Points, in no order, along strands that fork, close into loops and pass close to each other.
In the rows, 100 means zero.
Two points are linked if the straight distance between their rows is under 83.9. Some points are linked to none.
z49: [116 102  99  58 118  96  81  69  86 111 104  68  99 145  89 125  58 149
 135  95]
z194: [115 100 112 126  66 129  99 149  67  92 105  66  48 103  71  96  73  95
 155 147]
z111: [ 86  80  99 128  63 106 122  84 111 105 111 126  67  73 125  80 100  96
 109 111]
z56: [119 121 161 129  96  56 138  90  86  90  99  71  66  96  97 111  79  59
 117  45]
z320: [117  90 155 117 123 111 135  75 105 104 117 114 125 139  99 115  98 106
 137  76]
z753: [143 132 114  70  88 116  81 108  81 124  86 154  90 106  83  65 139 108
 139 134]
z633: [119  94  86 136 105 146  96 121  48 120  83 123  89  63  62  87 100  83
 130 147]
z459: [121 126  99 127  46  90 129 126  79 106  86  77  43 122 112  55  99  60
 123 107]
z689: [ 96  62  88 114 126 149 118 101  94  93 102  90 147  73  85 103  59 135
  80 155]
z241: [ 96  68 113 103 118 120 123  48 133  99 131  95 120 166 122 143  78 119
 118  84]
z473: [ 81 103  69  78  88  95  34  95 114  82 132  98  43 119  67 140  88 113
 118 153]
z970: [ 99  65  51 155  92 124 136 115  82  97  61  38 117  54 122  85  80  74
  89 116]
z439: [ 94 113  96  53  98  81  62  77  79 106 106  47  75 127  90 128  33 139
 147 131]
z85: [127 141  86  52 129  82  63  93  60 108  98 100  86  67  63 104  93 110
 108  92]
z907: [ 92 107 112  76  42  71 109  81 116 120 104 135  82  92 144  39 100 115
 104 109]
z656: [130  96 141  88  87 116 119 119 133  77 120 123 109 121  87  85 121  99
 119 150]
z203: [106 109 103 116 121 107  92  65  71 122  92 154  72  34  92 111 127  74
 103  74]
z837: [113 106 138  95 122  96 130  60 140 107 118 155 106  97 122 108 138  74
  83  58]
z89: [ 98 102 111  70 126  81  91  97  87  56 102  30 121  97  89 132  47 126
  83  65]
z88: [111 124 136  53 104  64  97  66 155  92 132 139 105 137 107 116 125  92
  73  89]
z268: [ 74  60 133 131 116 132 110 111 110  71 128  92 109 125  98 139  85 119
 117  88]
z281: [105 126  82 120  92  63 112 151  75 110  67  77  95  92 106  73 136  52
  88  48]
z615: [107  50  99 150 111 142 155 124 115  73  83  52 152 133 120 114  91  88
  95 108]
z326: [103  98  71  80  76 105  76  70  79 125 102  66  56 105  94 105  44 132
 147 145]
z515: [100 101  97 122 126  98 124  67 101 126  93 140 107  35 111 104 138  48
  81  49]
z132: [119  99  95 110 123 130  91 172  90 113  75 118 154 127  73  90 147 102
  95 130]
z890: [111  87  32  87 119 118 102  79 100 127  79  83 130 124 110  98  97 115
  90 111]
z921: [ 82 112  76  77  81  66  86 149 104  54 102  35 127 115 102  81  78 121
  48 102]
z800: [116 107  82 101  99 103  93  80 138 104 118 146  65 154  84 134 146  60
 108 118]
z524: [128  96  64  94  95 118 104  97  76 120  88 126 104  37  86  55 105 100
  92 152]
z604: [148 120  94  54  85  91 128 125 125  79 100  71 115 153 107  68 108  86
  93 127]
z803: [ 77  89 138 100 101 126 101  86 136  84 135 144  92  21 106  98 106  97
  69 115]
z375: [ 76  77  92 141 120 123 108  94 103 132  82 147 116  55 126 107 157  62
  84  64]
z642: [124 107  54  63 126  84 112  38  95 121  85  87 121  82 111  98  87 102
  79  71]
z349: [ 78  72  63 136 139 110 118  65  96  98  95  59 107  81 107 147  84  74
  80  53]
z340: [ 99 104 148 103  66  90  80  72 131 115 121 147  40 102 100 103 114  89
 144 141]
z871: [107  95 112 123  71 130 104 153  84  90 111  89  82 133  83  78  99 107
 150 144]
z701: [ 66  58  80 137 137 145 122  71  97 103 103  82 128  34 112 114  65 104
  65  78]
z491: [ 70  50  87 127  96 164 111  79 105 129  99 147 127 103 125  88  87 151
 102 138]
z148: [ 62 137 141 105  63  41  71  97  65  97 109  82  87 118 121  97  78 107
 101  33]
z488: [104 112  71 110 117  96  92 108  87  92  94  61  81 159  90 138 104  76
 112  70]
z647: [ 91 108 109  76  77  63 105 126 107  58  99  32 127 131 124  77  65 120
  77  96]
z92: [ 69 114 118  89  46  67  70 124 101 108  88 129  96 163 146  65 127 141
 100  75]
z206: [116 124  80  64 108  82  82  78  68 120  93 111  98  45  84  77  80 127
  97  99]
z779: [106 101  82  84  97  92 104  44 116 121 113 132  80  95 108 104 107  96
  98 101]
z684: [ 61  55  98 161 125 150 101 122  92 122  80 135 131  38  96 103 115  94
  69 108]
z577: [ 70  84  70 110 107  96 133  71 154  98 107 103 120 128 156 105 123  85
  57  47]
z708: [127 119  79  98 100 106  83  75 112 100 124 124  44 111  66 134 114  61
 115 127]
z20: [ 82  78 127 120 119 123 101 143 110  77  94 131 146 111  91  96 128 127
  90  99]
z414: [ 97  99 111 116  52 103  85  92 114 109 103 150  40 124 110  87 130  93
 136 125]
z578: [ 97 106  97  93 101 114  58 134  78 110  75 135 118  84  80  76 110 162
  97 121]
z354: [ 71  82  55 110 115 102  83 146 131  87  92  99 137 102 104 106 146  93
  51 104]
z351: [132 119 132  92 132  85 123 131  91  96  86 110 147  93  92  81 136  82
  88  62]
z992: [ 89 107 145 109 111  98  66 111  94  87 108 142  77 101  83 127 126 104
 120  77]
z870: [ 55 130 157  93  82  45  68  72  93 107 117 111  85 126 120 125  92 106
  97  30]
z463: [103 135 155  59 110  76  45 113  98  90 125 112  83 140  58 136 101 108
 137 105]
z426: [ 62 101  38  97  73  84  48  83 100 105 100 125  53  49 107  95 104 115
  71 100]
z41: [ 84  70 122 144 137 145 105 135  77 103  92 131 156  45  78  98 100 114
  73 128]
z947: [ 83 106 167  70 102 112  97  79 138  99 128 150 110  39 111  82 102 121
  84 100]
z846: [ 77 108 138  91  72  83  84 151  96  98  88 113 111 171 115  73 114 152
 123  80]
z378: [ 83  98 125  75  58  76 127  79 119 116 114 103 102  80 146  48  75 126
  93  92]
z71: [ 92 114  66  68  50  83  63  86 128 105 111 137  59 112 121  85 126 102
  79 141]
z614: [ 99  85 122 123 108 145  70 110  84 120  65 182 103  74  96  84 149 136
 102 136]
z651: [144 127 103 111  66  83 143 121  69 114  74  82  73  96 113  42 107  57
 124  88]
z230: [144 124 120 107  88  63 142  88  91  77  98  62  64  49  95  89  77  36
  97  86]
z575: [ 91  83  60 133  87 129  88 159  88 137  52 110 129  96  93  52 106 144
  95 141]
z408: [129 106 111  84 119  93 131  90 102  79 107  85 124  40  94  84  84  88
  80 100]
z798: [148  95  97  81 134 114 138  80  94  96  96  88 160  49  95  71  87  88
  73 136]
z68: [ 79  75 141 130 106 154  98  88  96 124  87 176 113  66 116  84 124 131
  94 106]
z182: [ 53  54  96 159 123 155 106  82 107 127  95 139 123  56 121 112 121  82
  76  82]
z494: [ 71  91  48  96  59  90  82  70 136  97 114 128  54  69 127  91 109  94
  65 133]
z807: [ 81  99  99 107  69  81  98 125  81  77 107  68  76  22  93  67  57 108
  87 119]
z48: [115 101  86  78  61 119  84  96  96 118 109 101  58 113  92  86  71 123
 156 172]
z258: [127 118 129  88 106  71 128  62 152  97 125 146  99 125 102 112 141  57
  83  84]
z192: [ 94 101 101 117 118 135  50 133  53 132  52 163 109  57  78  88 138 144
 103 110]
z167: [ 81  60  73 129 110 153 115  90  98 136  84 142 146  86 114  88 102 122
  82 123]
z758: [ 72  77 108 115  88 125 105 109 147  77 117 147  94  44 122  82 133  84
  56 121]
z718: [ 69  91  55 125 108  98  54 161  97 113  63 114 119  46  91  91 137 114
  51 102]
z951: [114 102 116  63 106 104  94 101  96  95 113 110 125  85  85  81  82 141
 116 143]
z393: [135 146 126  89  60  44 123  93 101  84 105  79  78  79 107  64  94  43
  83  90]
z756: [109 154 128  59  64  31 100  63  99 110 106  85  95 121 121  74  89  94
  86  57]
z383: [117 103 133 108  98  88 112  89  67  83 103  65  69  59  83 106  56  86
 133  98]
z872: [119 152 132  75  63  39 110 101  89  99 102  94  82 118 106  67 101  74
  95  74]
z510: [ 58  67 147 103 126 129  90  93 105  96 120 113 126 124  99 133  77 154
 123  71]
z898: [118 116 136  48  96  61 106  26 131 111 121  67  83  96 102 125  38 104
 122 126]
z377: [110  72 101 134 110 133 134 136  96  75  86  69 134 129 102  88  91 102
 109 109]
z759: [ 74  89  46 128  97 100  68 153  87  97  78  88  97  30  78  90  96 113
  64 115]
z475: [ 69  71  75 134 112 108 110 123 119  89 102  91 122 104 117 113 125  86
  73  85]
z972: [ 49  88 107 107  87  98 122  60 141 112 116 116 101 125 158  99  95 110
  74  40]
z449: [ 92  86  74  85  98 133 115  67 113 139  88 142 133  70 121  59  95 144
  72 119]
z447: [119 107 167 102  81  78 146  61 112 125 105 105  85 105 121  78  76 104
 144  88]
z703: [ 95 103  78 123  87  80 118 123  82 120  63  94 102 107 131  65 127  80
 101  45]
z333: [108  76 134 132 138 143 117 122  58  92 103 115 143  30  61  93  77  98
  93 134]
z900: [ 53  74 144 126 100 132 107 139 108  98  95 122 134  59 118  74  94 152
  76  74]
z364: [ 91 103  27  88 114  80  95  55  90 131  78  89  99  83 119 109  96  99
  73  55]
z683: [ 97  94  63 110 107 106  93  74 128 112 101 140  86 130 110 121 141  81
  94  89]
z644: [145  99 137  80 113 103 155 107 127  66 111  78 150 106  98  75  94  94
  94 122]
z189: [ 69  67 114 127  81 131 127 124 121 109  99 129 126  53 130  49  99 142
  79 113]
z556: [ 65  53  57 133 138 134 123  73 113  96  93  55 139  67 123 133  75  91
  54  73]
z126: [129 108 117 128 105 120 111 122  50 107  85 124  87  40  70  71 115  71
 128 120]
z768: [103 142  79  45 108  89  49 141  87  90  99 101 102 128  70 109 110 124
  86 103]
z629: [101  81  93 110 135 105 128 121 104 100  92 101 160  53 102  89 130  75
  63  87]
z589: [111  80  94  76  99 103 119  48 135  95 115  64 100 172 118 138  64 115
 118 105]
z760: [ 65  70  83 147  85 129 102 144  99 127  63 117 133  79 120  54 102 158
  88 115]
z237: [ 92  87  95  79 117 120  75  71 113 114 105 144 109 152 104 120 117 143
 114 101]
z75: [102 114 168  59 122  78 106  63 100 117 115 126 118 102 104 112  95 127
 120  48]
z808: [ 64 106  80 104 109 107  38 118  84 111  75 142  83 114  93 115 143 131
  92  67]
z40: [163 135 113 103 115  95 144 119  95 106  94  80  92 124  85 105 133  29
 117  91]
z716: [112  96 156  75 103 109  85 101 130  81 133 143 102 103  81 107 119 112
 124 157]
z860: [ 60 120 114  82  66  69  33 103 109  84 135 106  48 114  83 136  88 103
 115 140]
z138: [128 101  50  92 116  90 117  70 128  77  96  44  92 131 110 140  96  41
  79  92]
z829: [100 127  95 114  35  80  93 127  99  95 109  92  48 138 108  75 106  72
 109 120]
z672: [ 76  93  51 155  84 107  87 138  85 126  68 103  76 150 121 101 150  71
 120  67]
z635: [125 110 120  78 154  93 131 104 106 101  90 112 178  73 100  87 131  84
  67  72]
z639: [134 135 117 122 116  80 122 130  83 101  88  91  90 122  87 110 147  31
 114  46]
z240: [ 79 112 126  62 116  73  84  83 148  72 140 126 110 113 107 130 117 103
  66  80]
z487: [125 115  67  84 101 133  61 137  70 132  59 140 121  97  65  65 120 145
 106 151]
z881: [125  94  35 102 123 130 109  73  82 123  83  82 105  99  97 103  98  78
 104 128]
z830: [125 118  62 100 112  70 121  82 114  82  76  38  95 143 121 140 102  31
  77  53]
z353: [104  79  37 115 101  96 143  68 113 125  79  71 115  74 151  78 104  77
  74  77]
z888: [109 125 143 126 102  57 117 104  82 100  95 105  75 117  99 110 114  55
 111  26]
z156: [ 82  98  46 131  99  94 100 138  88 128  63  77 108 133 121  98 135  84
  99  59]
z34: [ 60  73 113  89 142 126  86  86 123  85 127 112 139 112  92 135  87 148
  83  81]
z137: [102  78 103  85 123 133 110  83  97 104 116 118 141  64  85  89  69 140
  93 143]
z238: [171 139  93  51 112  97 118  82  83 111  92  90 106  90  77  74  94  83
 116 128]
z500: [123 100 107  73  97  90 105  39 135 108 126  83  78 161  94 143  70  99
 129 129]
z431: [122 124 115  82  60  69 131 132 114  55  90  27 122 142 128  74  72  86
  77 101]
z372: [102 100 104 106  93  98  99 138  58  91  90  77 106  19  69  66  71 128
  95 118]
z225: [129  95 116 114 111 123 103  46  67 121 118 135  64  86  71 123  85  91
 156 117]
z856: [110  95 139 143 100  92 127  78  70  91 105  76  60  73  84 126  71  69
 134  72]
z413: [ 76  92  67 141 131 112  62 101  73 120  81 129  79 104  92 146 147  75
 113  47]
z731: [135 119 135  65  73  69 122  55 102 130 102  87  83  86 115  61  59 102
 140 117]
z508: [100  97  81  84  84 117  63 105 112  95 120 114  64 118  85 111  89 122
 125 156]
z392: [ 84 104  77 107 102  91  78 107  79 101 101  99  71 134  90 123 108  93
 107  64]
z285: [ 81  56  37 145  82 112 128 127 119 103  77  61 113  88 131  71 100  86
  73 120]
z563: [163 114 104  78 108 106 123  78  88  69  96  48  95  76  77 110  54  81
 107 127]
z932: [ 85  70  54 128 102 110 104 104 132 131  80 132 121  87 138  99 173  48
  79  92]
z7: [ 67 120 184  83 101  65  90  82 106 105 118 124  96 107 117 112  93 128
 108  42]
z466: [112 102  50  64  76 103  82  71 143 107 116 134  80 140 107 101 122 106
  96 145]
z450: [109 145  67  51  96  78  66 144  66  95  89  63 107 126  77  90  91 133
  95  92]
z290: [ 91  80  19 106  89  99  98 128 112 109  79  66  99  82 116  77 117  85
  70 120]
z640: [ 87  96  76  64 111  99 115  33 121 129 108 107 127  86 133  87  79 134
  75  69]
z539: [ 76 124 111 107  63  55  86 129  61  82  96  48  85 122 114  88  75  98
  94  54]
z727: [ 60 110 121  68 105  73  58 118 134  55 130 116 110  90 100 120 118 113
  46  86]
z601: [125 120  88  46 120  88  93  94  84  70  92  33 119 102  82 124  44 129
  90 103]
z723: [153 104 121 102 110 115 136 105 127  83 115 118 107 137  84 100 132  62
 118 135]
z790: [ 82 130 170  82 100  58  54 102 110  82 138  96  71 125  71 154  91  93
 122 100]
z172: [105 123 127  80  70  79  83 128  77  99 106  86  73  99  82  84  83 113
 137 125]
z765: [103 112 158  97  59  77 105 115 104 101 110 106  75  98 107  66  91 105
 138 129]
z217: [ 80  92 131 107 118  94 100 118 101  78 115 120 114  87  95 103 107 117
  94  69]
z917: [129 119 135  94 117 115  86  91  66 114 117 108  70 113  52 125  86  96
 157 126]
z261: [ 77  95  19 108  75  89  72 137  90 116  67  77  93  74 101  73  99 123
  59 121]
z995: [112 104  57 124  96 125  91 180  77 125  54  80 123  77  80  65 107 115
  86 148]
z106: [103 103  76  94 115 104  87 109  81 114  77 130 112  17  87  81 126  99
  66 110]
z613: [113 118  87 112  97 112  80 133  51  81  95  31  50 118  67 140  57  92
 136  96]
z533: [ 92 100  76 111  97  81 123  82 141 103 104 117  92 128 131 107 142  47
  75  66]
z70: [ 79  63  97 149 120 141  99 119  95  72 116  93  96 106  72 141  89 104
 117 118]
z904: [118  94  88 131  79 129 103 107  77 101 104 100  52  73  72  94  87  79
 141 153]
z158: [148  99  78  76 116 127 119  93  87 116  89 118 144  70  81  57 105  94
  85 161]
z901: [110 141 102  73  67  38  98  59  95  99  99  51  80 134 116 109  64  87
  89  63]
z596: [116 114 128  54 106  68 106  34 151  98 143  99  90 114 101 133  81  97
 105 125]
z673: [ 82 103  63 108 120 100  69 104  69 131  73 119  90 121  94 116 124 115
 109  58]
z767: [104  84  64  76 122 120 104  71 105 129  90 123 146 144 109 101 113 140
  95 101]
z553: [103 111 116 100 124 109  68  77  76 111 100 160  77  83  77 127 125 106
 121  83]
z221: [127  87 104  75 127 110 135  90 135  70 115  87 149 118  96 104 100 100
  79 117]
z914: [139 138  86  73  94 122  85 142  60 131  78 134  97  93  67  56 127 109
 117 145]
z930: [161 137 101  38  93  77 124  93 117 102 105  97 114 131  99  64 111  92
  99 116]
z201: [110 100 178  82 109  95 122  65 103 124 117 119 120 116 110  92  82 127
 144  83]
z824: [118  64  87 136 114 152 133  98  84  96 104  98 111  92  88 103  87  75
 118 161]
z935: [ 77 130 110 111  40  57  83 128  91  73 109  73  71 127 112  85  96  78
  85  86]
z438: [ 82  71 112 150 119 102 130 145 116  89  92  96 129 110 111 103 142  62
  89  62]
z658: [ 87  92 101  69  95 105 117  74 123 124 100 121 131  76 134  53  93 150
  82  92]
z864: [127 102 116 107 116  85 151  77 103  84 109  87 106  33 102  90  92  46
  80  88]
z267: [ 96 130 118  59 110  81  50 132  90  82 110 103 102 147  61 128 108 117
 100  82]
z535: [ 83 114 107 114  93  82  98 163  88  77  85  74 110 156  98  86 116 104
  92  64]
z444: [ 88 123  82  70  69  64  84 101 107 107 101 116  96 155 131  77 120 112
  86  80]
z482: [135 148 106  67 125  81  64 107  75  94 106 121  73  76  50 122 129  71
  99  84]
z468: [ 92  92 140  98  57  93 101  49 142 125 121 128  55 112 117 105  85 100
 152 161]
z569: [ 72  61  97 114  80 151  97  54 123 124 110 164  80  94 126  91 105 133
 116 131]
z999: [ 24  79 117 128  86  98  81 149 118  61 118  99 100  73 111 110  97 129
  61  77]
z100: [102 125 104  92  47  52 104  65  94 108  96  55  57 109 121  87  57  89
 103  89]
z666: [ 96  97  83  99  59  93 112 108 116 106  93 130  84  81 127  46 118 101
  86 121]
z743: [ 92  68 112 143  99 148  95 100  80  96 121 125  72 119  79 127 101  98
 150 129]
z257: [100 108 120 108  97  98  96 151  73 100  85  93 101 162  91  86 110 125
 132  72]
z191: [107 130 124  46  64  78  70  77 129 123 115 123  74 149 106  94  91 119
 135 152]
z380: [ 52 129 154  70  91  38  55  65 102  98 131  84  92 108 113 135  59 112
 107  73]
z10: [116 111 102  81 130 108  86  89  52 109  90  51 100 151  78 142  57 132
 146  69]
z474: [112  89  68  69 114 113  91  65 137  91 137 123 103 116  90 118 111 102
  87 154]
z714: [111 122  71  94  90 104  86 148  53  99  73  44  93 126  86  90  77 117
 119  91]
z908: [ 93  83  96 143 101 136  72 112  88 112  99 144  58 130  76 132 133  84
 143 114]
z119: [177 137 118  55  99  87 127  59  88  94  95  61  92  76  81  89  61  72
 120 133]
z58: [114 112  68 118 101  86 114 148  63 102  59  35 104  81  97  81 115  54
  95  69]
z884: [ 94  61  32 128 103 114 109 111 117 147  67  97 145  98 128  79 149  65
  80 102]
z174: [ 74  95  61  99  91  81  91 167 125  68  98  71 130 119 108  88 117 112
  45 103]
z308: [126 126  95 114 109  73 113  84  91  96  91  59  66 158  96 146 100  52
 105  56]
z499: [101  87 137  66 125 126  77  85 133  81 144 143 116  95  76 128 100 134
 108 146]
z710: [ 50  77  80 142  82  95  78 158  90  76  91  88  84  59  96  91  92 126
  72 102]
z784: [ 86  61  64 128 126 114 125 105 118 100  93  70 156  68 121 107 113  73
  56  92]
z316: [ 75  97 109 121  68  74 102 110  79  77  98  39  83 148 123 103  69 112
 110  58]
z747: [124 113 112  97 102 120  91 132  94 108  84 156  99 123  87  80 160  94
 119 110]
z481: [120  92  52 128  94  92 146  64 100 124  69  70  82  91 138  83 101  51
 102  73]
z643: [ 89  77 101 146  96 106 119  79 101  94 121 101  68  87 101 115  96  73
 114  80]
z602: [113 100  42 112 124 106  96  86 121  82 112  79  70 120  80 155 118  34
  88 111]
z996: [132 105  74 111 107 117 117  60  67 125  90  99  78  97  87 111  84  82
 135 105]
z42: [ 76 106  88 100  37  56 103  41 105 115 114  52  55 100 147  95  38 100
  99 100]
z232: [ 65  69  78  90 150 120 107  82 135  92 115  99 163 121 113 133 101 128
  53  63]
z243: [112  91 123  96 124 130 104 158 111  95  89 135 168 141  81  83 149 130
  97 124]
z936: [111 105  84 113 108 117 100 151  93 103  85 113 113 119  81  86 141  92
 112 120]
z151: [ 79 141 122  93  77  51  36  86 105  93 125 109  45 133  75 148 106  81
 104  98]
z867: [ 92  90 127  73 111 110  80  80 115 106 123 120  92 155  93 132  97 137
 144 118]
z381: [ 38  94 136  86 100  98  78 122 138  55 135  97 121  70 105 111  87 130
  38  74]
z794: [155 128 115 104 107 103 123  98 110 114 105 139  90 114  80  93 149  34
 117 110]
z722: [ 99 102 120  57 112  85  91  77  99  98 118  88 117  96  95 104  60 145
 118 105]
z915: [ 71 111  24  86 108  78  59  74  87 120  86 111  79  75 105 109 109 107
  70  71]
z348: [106  78 129 112 106 121 120 145  81  75  98  69 133  97  84  82  73 130
 110 117]
z419: [ 85  71  73 133 106 107 122 128  89  86  74  44 128  44 110  90  62 117
  68  97]
z749: [158 114 124  61  86  83 145 106 122  62  89  44 121 123 112  72  75  82
  95 113]
z981: [135 119  81  98 115 104  90  96  88  97 105 112  78  71  64 109 120  56
 100 119]
z568: [ 94  78  98  68 108 121  84  53 139  91 147 116  96 100  93 127  73 122
 112 160]
z55: [104 110  68 101  87 107  95 121  77  82  91  46  72 112  88 109  68 101
 118 113]
z388: [ 84  99 159 110 129  84 104  99 107  74 122  94 101 158  88 154 101  99
 117  46]
z83: [ 45  84  85 109  90  98  60 155 116  87  87 112 116 134 110 105 122 153
  65  81]
z21: [129 114  81  71 130  93 106  95  83  79  92  53 111  69  75 106  75  98
  85 103]
z275: [ 98 113 174  83 113 106 112  55 127 114 124 164  95  55 113 101 115  95
  88  65]
z427: [102 129 133  73  87  77  68 111  69  83 115  64  67  74  73 110  56 103
 131 111]
z384: [100  94  62 126 146 118  82  90  97  81 119  95  84  99  59 169 117  45
 103  96]
z607: [ 81  84  77 135 151 116  75 108  80 104  97 119 110  91  71 151 133  70
  95  78]
z528: [154  81  91 105 116 142 137  66  70 103 103  99 111  75  79  95  71  70
 118 160]
z956: [118  55  80 135 119 151 140 116  89  81  89  72 145  65  89  90  73  92
  80 166]
z253: [ 92  95 107 112  58 120  86 142 108  96  97 130  66 134 104  71 127 112
 131 144]
z386: [138 107 137  78 119 120  92  84  93 104 125 123 101 148  64 124  95 107
 159 135]
z400: [103  86  95 117 124  93 140  82 104  75  91  50 113 102 118 127  77  77
  85  48]
z715: [109  73 128 130 124 123 143  48 125 103 123 102 100 157 105 147  96  89
 123  74]
z542: [ 56  94 113 114 108 100  50 150 100  78  84 137  98 109 103 115 140 136
  75  70]
z128: [ 95 105  57 112  94  82 110 121  73  81  58  28  93  88 116  93  75  77
  80  63]
z665: [ 50  88 111 122  89  86  87 178  97  68  89  81 119 132 104  90 106 144
  79  74]
z287: [107  73  75  79 147 126 130  81 137  90 106  85 174 135 112 114  95 118
  61 111]
z818: [ 86  73 114 101  74 123 104  39 139 126 128 140  62  81 120 105  75 115
 137 156]
z802: [ 91  90  67 104 102  90 118 104  89  74  77  38 117  47 116  90  61 106
  51  67]
z638: [ 87 102  69 111 130 100  58 126  76 124  63 130 128  24  85  96 144  90
  62  85]
z202: [102 118  66  62  90  60  88  76 122  90 117  94  95 137 108 103 106  98
  67  91]
z874: [106 118  98 102 116 105  67 113  42 103  98  60  58 130  61 141  65 118
 151  82]
z841: [ 98  99 150  95  39  87 102  97 113 113 107 136  71  73 128  44 102 113
 131 131]
z72: [ 85  74  77 132  82 104 107 107  82  69  83  37  79 115 104 112  57 112
 112  92]
z761: [137 118 126  37  87  71 109  48 116 124 109  82 100 113 107  87  52 124
 140 144]
z60: [ 26 103 136 103  64  88  93  65 133 110 124 121  81 107 159  97  90 116
  78  43]
z30: [ 59  62 151 142 104 142 118 115  96 110  96 139 122  88 116  86 106 138
 110  75]
z927: [112 109  66  71 105  80 105  79 137  67 126  68 101 113 101 124  95  74
  69 106]
z429: [ 90  92  64 152  92 126  89 131  74 116  84 107  55 134  92 122 136  67
 137  90]
z819: [150 119  87 114  80  79 156  79  87 124  68  79  77 107 121  65 106  53
 120  74]
z144: [ 90 110  97  68  93  81  78  64  94 107 112 123  90  53 104  94  89 121
  86  88]
z929: [105  85 133 126 116 121 110 131  59  79  99  82 112  48  63  89  71 112
 121 127]
z774: [ 83  90 114 104 141  86 111 106  92  58 108  51 128  81  96 132  72 103
  72  46]
z38: [ 83 120 129  61  95  59  73  93  98  91 120  79 103 111 102 112  66 129
  96  87]
z977: [117  95 122 124 130  83 144 136 102  90  85  84 154 105 109  92 144  53
  90  49]

A tip is a point with one link. Name the tips that can be reached along the links from each point below, in the order of the rows.
z640 | z126
z684 | z615, z807, z995, z884
z779 | z60
z475 | z701, z758, z42
z860 | z353, z528

A fork is a point with three links, a tip a point with one. Leave the first point through the second and follow the links. Name the first fork or tip that comes.
z800; z708 | z683
z760; z189 | z375
z444; z92 | z673
z864; z230 | z42
z761; z898 | z201
z253; z414 | z658
z463; z790 | z49

A piece is all that can be reached along the links. How many separate loops has the piece of each point below (a circle has one, a figure eight two, a Y none), and how many tips (points with one link)?
z716 | loops 2, tips 1
z672 | loops 3, tips 3
z760 | loops 0, tips 4
z722 | loops 3, tips 2
z972 | loops 1, tips 1
z237 | loops 1, tips 0
z413 | loops 2, tips 0

Name the points in between on the shortest way along the links from the first point to the second, in order.
z258; z759 | z88 z240 z727 z381 z999 z710
z41; z487 | z684 z182 z375 z515 z203 z553 z992 z217 z20 z243 z132 z936 z747 z753 z914
z326; z7 | z439 z49 z722 z38 z380 z870
z972; z482 | z577 z533 z683 z800 z708 z981
z268; z238 | z510 z34 z232 z287 z221 z644 z749 z604 z930
